Points on a hilly landscape, in no order, each with its height.
A climber steps from a point to the highest of its 2 nearest points, and stops where none of them is higher. Distance is the straight distance between rows; heights are no part of it.
Z_347: [ 84 100  96  79 151 172 114 125 183  91  88  86 136 130 123 134 184 125
 168 133  90 122 143]  (h 381)
Z_724: [114 132 144  41 113 172 138 116 149  85 105  99 135 137 127 104 185  95
 174  92 178 178 145]  (h 584)
Z_121: [139 104 126 136 146 112 115 138 101 175 185 176 113 153  84 147 119 143
 116 102 123 130 118]  (h 147)
Z_788: [134 142  76 106 101 150 161 109 143 172 103 173 117 157 104 134 110 105
 171 125 134 174 110]  (h 134)
Z_835: [120 160 126 146 133 117  95  85 206  66 145  62 134 118 144 139 144  92
 173 164 177 142 176]  (h 92)
Z_944: [168  97 166 195 109  90 113 171  91 137 166 179 112 122 144 173  76 137
  69  88  70 116 101]  (h 70)
Z_118: [102 117 130  59 121 166 122 110 180  43  72  82 148 132 135 126 174  81
 183  89 162 171 165]  (h 613)
Z_599: [100 114 116 127 115 127 123 137 100 163 125 141 144 158 101 116 129 139
 100 122  99  94 127]  (h 363)
Z_613: [143 142 108 140 100 121 164 134 115 191 122 190 103 132 108 129  68 120
 160 125 141 153 104]  (h 148)
Z_318: [ 95 109  92 113 137 113 104  97 157 105 163 113 124 131 117 125 127 139
 161 150 110 125  95]  (h 543)
Z_328: [ 98 147 114 111 134 176 116 112 166 138  69 114 127 121 147 143 142 109
 159 111 159 135 160]  (h 55)
Z_220: [109 115 152 148 119 103 128 121 113 133 142 108 132 133 130 125 137 135
 102 120  96  85 131]  (h 401)
Z_155: [149 151 186 140  96 160 146  90 110 113 128 145 130 126 180 112 125 157
 136 104 185 111 116]  (h 501)
Z_22: [ 94  92 101  54 185 173 149 166 150 110  74  95 133 118 117 126 183 129
 155 116  85 151 135]  (h 348)
Z_256: [167 145 119 126 108 130 153 219  65 190 139 204 127 129  98  95 101 144
  85 166  90 151  94]  (h 474)
Z_280: [116 162 113 121 116 114 148  96 184 110  99  84 130 118 142 150 128  70
 152 144 109 166 132]  (h 484)
Z_996: [133 130 100 180 116  94 151 125  92 168  98 149 124 138 121 143  69 113
 108 117 120 105 140]  (h 394)
Z_605: [ 95  79 176 117 171 112 131 122 150  57 137  55 119 104 130  93 167 135
 174 114 141  95 144]  (h 572)
Z_521: [ 94 105  95  83 164 155 131 199 116 167  96 105 132 132 110 133 178 122
 101 114  80 128 154]  (h 320)
Z_421: [124 145 157 104  90 146 144  83 116 101 102 136 142 155 156  84 134 132
 137 108 197 145 105]  (h 530)
Z_547: [106  98 103  74 175 152 116 155 132 139 104 133 127 124 121  98 151 163
 122 153 123 143  93]  (h 395)
Z_980: [112 111 103 165 120  89  74 112 154 139 173 123 127 150  94 164 126 105
 114 130  96  95 149]  (h 509)
Z_802: [108  94 110 125 137 129  96 190  88 170 123 160 140 155 106 119 136 139
  64 121  86 115 118]  (h 327)
Z_5: [155  72 167 159 143 115  80 190  84 127 164 200 127 138 129 147  89 163
  52  93  87 134  88]  (h 59)
Z_653: [145  72  97 133 142  91  96 164  59 123 146 189 117 114 101 120  95 155
  67 135 103 120  76]  (h 505)
Z_807: [117  85 171 146 137 103  98 165 102 110 168 148 138 146 122 133 102 163
  74 103  67 110  95]  (h 48)
Z_597: [127 135 173 175 119 127 106  98 143  68 206  95 143 142 149 124 137 175
 153 127 150  61 157]  (h 508)
Z_410: [121 134  96 150 135  99 100  75 173  98 157  84 126 136 121 145 137 111
 164 149 156 105 156]  (h 106)
Z_63: [132 158 171 158  99 138 133 100 144 149 184 139 122 135 133 136 118 145
 164 114 143 103 143]  (h 177)
Z_755: [124 151 167  79  91 148 131 106 144  97 108 117 130 137 157 106 159  98
 154  78 205 178 125]  (h 557)
Z_300: [104 135 184 142 151 144 122 136 148 131 122  87 114  86 146 145 139 123
 128 103 140  99 178]  (h 19)
Z_32: [112 132  77  90  99 162 105  83 145 103  79 151 143 162 137 106 123 124
 156 130 180 159 103]  (h 353)
Z_336: [ 95 125 149  70 162 157 171 181 116 124  74  79 120  87 146 102 155 113
 124 105 125 160 134]  (h 284)
Z_885: [150 138  64  83 178 150 157 185  95 173  84 149 130 130 120 116 126 128
 114 150 116 188 104]  (h 219)
Z_768: [124 134 169 126 141 161 126 128 119 151 135 139 107 108 158 119 135 169
 129 116 164 108 117]  (h 467)
Z_202: [134 184 132 188  73  99 116  75 170 100 157 126 150 131 116 136  77 110
 160 187 133 124 155]  (h 331)
Z_661: [118 176 121 175 101 116 106  88 190 124 121 117 164 150 102 157  99 104
 160 177 115 121 188]  (h 352)
Z_583: [145  98  83  93 172 122  95 210  94 155 131 202 148 139  72 109 101 156
  67 166  76 168  96]  (h 185)
Z_191: [108 124  53 145 113 120 119 111 171 122  99 131 153 146 100 180 113 106
 133 147  43 118 142]  (h 427)
Z_390: [125 110 132 101 152 129 128 148  94 139 131 151 130 121 117  97 110 173
 103 148 116 136  77]  (h 423)
Z_774: [127 123 152  77 168 162 131 137 125 145 124 127 110 107 132  99 161 155
 131 133 174 148 111]  (h 432)
Z_466: [134 129  86  89 133 155 118 107 116 131  82 171 132 134 133  96 109 142
 135 140 189 169  86]  (h 372)
Z_826: [159 165 156 202  77  96 160  98 148 162 118 140 111 123 138 152  85  93
 140 153 140 106 151]  (h 145)
Z_982: [154 135 128 100 134 128 150 174  70 158 126 183 149 123 100  80 102 171
  83 171 109 150  86]  (h 449)
Z_119: [ 96 143  83 114 112 135 120  97 178 122 120 120 126 120 131 147 118 110
 158 144  87 152 100]  (h 512)
Z_860: [112 146 126 117 139 110 168 112 137 134 104  88 114 110 143 136 126  86
 134 111 125 154 126]  (h 457)
Z_784: [173 123 154 208  85  87 119 115 119 143 177 149 113 113 144 164 113 127
 100 132 100  79 125]  (h 146)
Z_31: [138 129 154 119 116 107 178  79  98  98 147 100 135 135 145  99 127 136
 135 117 142 125  90]  (h 482)
Z_332: [ 97 108 168 114 141 140 118 111 127  88 150 114 141 134 143  90 131 188
 152 133 146  98  97]  (h 573)
Z_329: [146 170 180 196  92 107 132 108 156 144 169 120 119 114 137 160 118 119
 130 140 116  99 157]  (h 162)
Z_883: [174 107 160 147 160 124 135 206  70 181 160 153 105 133 138 146 138 147
  67  87 114 119 126]  (h 115)
Z_782: [117  98 208 113 152 140 142 130 119  88 143  89 128 105 149 102 162 168
 139 104 132  87 133]  (h 619)
Z_785: [104 124 117  99 150 131 120  90 163  98 137  96 114 122 142 121 140 121
 174 119 160 150 109]  (h 578)
Z_186: [ 99 118 143 146 151 130  98 102 153  71 177  91 133 143 140 103 124 175
 168 132 158  89 134]  (h 539)
Z_764: [ 92 143 140 144 129 150 102 113 155 149 118 111 133 130 123 141 137 124
 138 114 135  95 175]  (h 36)
Z_417: [152 143 105 115 165 133 171 186  68 184 103 132 107 116 142 110 131 123
 103 131 148 155 117]  (h 241)
Z_520: [116  92  88 154 102 105  95 121  73 129 133 183 121 110  97 121  83 150
  93 139 115  93 102]  (h 470)
Z_379: [ 99 103 150  83 166 139 128 109 164  59 130  70 118 114 134  97 157 122
 194 106 176 139 139]  (h 612)
Z_459: [103 112 133 103 150 112 154 120 108 121 113  91 129 127 133 111 143 131
 124 119 123 123 116]  (h 443)
Z_831: [179  96 159 146 160 123 117 157  86 167 184 183 117 143 115 145 131 170
  86 100 135 113 114]  (h 132)
Z_658: [ 94 110  92 113 142 133 112 124 169 124 121  83 130 135 112 155 173 103
 140 124  77 109 166]  (h 420)
Z_820: [120 136 103 143 115 123 143  88 113 137  71 123 137 143 143 120 111 108
 116 119 166 120 142]  (h 299)
Z_884: [167 125 194 140 109 146 172 113  95 124 168 122 128 109 168 128 160 167
 122 105 116  90 121]  (h 213)
Z_14: [127 135 178  94 163 164 172 189  84 151 105 101 118  86 145 105 150 135
 107  99 137 139 144]  (h 261)
Z_400: [109 115 101  50 152 177 168 143 161  95  56  86 131 121 132 138 172  94
 163 100 111 179 136]  (h 323)
Z_460: [132 130 153 183 135  77  76 108 166 102 206  97 131 131 112 163 127 119
 127 141 114  93 165]  (h 546)
Z_964: [118 131 125  49 159 152 168 151 133 113  69  98 132 116 147 106 152 107
 142 106 145 201 109]  (h 303)
Z_804: [154 131 139 188  78 110 114  84 118 112 169 142 109  93 160 136 114 151
 120 149 129  74  98]  (h 133)
Z_92: [130 174 129 136 100 125 102  83 202  79  93  85 131 126 157 147 146  61
 158 137 191 162 170]  (h 81)
Z_746: [219 124 141 131 120 118 155 195  43 166 167 219 124 115 104  99 117 166
  67 175 105 128  92]  (h 504)
Z_48: [116 116  50 114 119 150 126 111 165 143 118 127 131 155 102 178 161 113
 155 126  59 120 141]  (h 466)
Z_829: [131 137  61 134  84 137 121  80 139 138  71 145 126 144 139 127 115  90
 144 135 171 133 122]  (h 328)
Z_263: [121 164  97 117  88 159 105  92 194 118  78 126 122 147 152 153 147  79
 172 108 182 165 151]  (h 69)
Z_428: [133 121  56 105 139 140 133 127  88 156  78 190 132 132 101 118  78 144
 123 143 144 150 106]  (h 400)
Z_395: [142 163 168 179 135  87 110  94 166  92 192  66 146 125 107 155 137 108
 145 169 133 110 202]  (h 580)
Z_880: [157 110 113  97 198 119 101 235  90 152 138 168 126 117 106  95 121 160
  55 171  96 157  88]  (h 170)
Z_970: [142 128 161 186 125 100 130 182 105 158 142 134 107 100 164 161 101 132
  76 107  82 110 114]  (h 82)
Z_237: [134 134 118 168 109 101 103  67 140 104 160 104 110 115 146 130 124 123
 133 156 155  92 119]  (h 121)
Z_192: [115  91 108  82 182 140 115 197 104 160 115 130 135 137 107 105 164 148
  84 139  93 135 115]  (h 359)
Z_227: [154 139 142 167 123 117 169 185  77 195 131 136  94 112 158 142 126 126
  92 109 105 117 119]  (h 96)
Z_308: [131 178 155 168  89 123 115  77 170 105  99 111 131 124 162 135 108  93
 144 137 196 133 157]  (h 71)
Z_145: [144 168 175 158 110  99 145  77 161  97 163  63 128 106 130 143 149  88
 154 142 154 122 185]  (h 545)
Z_836: [123 112  62 143 114 103 127 109  96 145 103 167 127 125 107 134  76 125
 120 134 128 120 111]  (h 434)
Z_212: [106 151 113 168 116 103 110 119 175 142 102 110 157 136 106 175 115  96
 118 153  69 111 174]  (h 386)
Z_727: [116 124 101 101 145 148 112  86 208  33  75  74 150 144 144 156 155  92
 190 116 157 160 177]  (h 647)
Z_177: [154 126 196 113 145 145 180 171  76 147 142 122 132 111 151 113 151 170
  97 106 107 119 119]  (h 236)
Z_592: [147 142 190 156  88 151 152 121 101 158 168 155 139 141 135 128 135 170
 130 110 119  81 137]  (h 194)
Z_180: [155 144  70  80 183 149 129 217 109 183 106 179 144 136  92 115 119 141
  94 176  83 181 117]  (h 202)
Z_441: [170  96 120 145  99 102 135 164  51 151 172 206 108 107 104 115 105 158
  81 142  94 116  72]  (h 537)
Z_752: [110 102  74 169  98  97  69 141 145 155 134 159 126 146  91 168 112  95
  93 129  68 107 136]  (h 472)
Z_606: [142 189 143 166  81 106 127  69 166  61 173  91 153 147 140 118 105 102
 167 172 168 139 151]  (h 317)
Z_757: [140 150 169 136 112 103 164  69 128  73 162  76 130 130 148 117 139 112
 158 111 172 123 142]  (h 513)
Z_621: [140 139  96 113 128 133 169 131  90 168  78 133 119 139 142 115 126 102
 117 112 170 153 124]  (h 268)
Z_43: [132 138 136 149 107 130 126 108 119 173 168 177 119 145  99 134  95 151
 154 117 141 122 123]  (h 163)

Where does a climber stop that starts at each point below?
Z_884: Z_48
Z_599: Z_379
Z_774: Z_727
Z_521: Z_441

Call two points neighbours if one is among the 2 nearest of the other. Go from one point of each pair to the other, from neighbour to neighbour, staying as high as possible. Name the lowest point that can't be avoided.
Z_48 / Z_441: Z_802
Z_836 / Z_727: Z_547
Z_782 / Z_379: Z_605
Z_48 / Z_379: Z_191
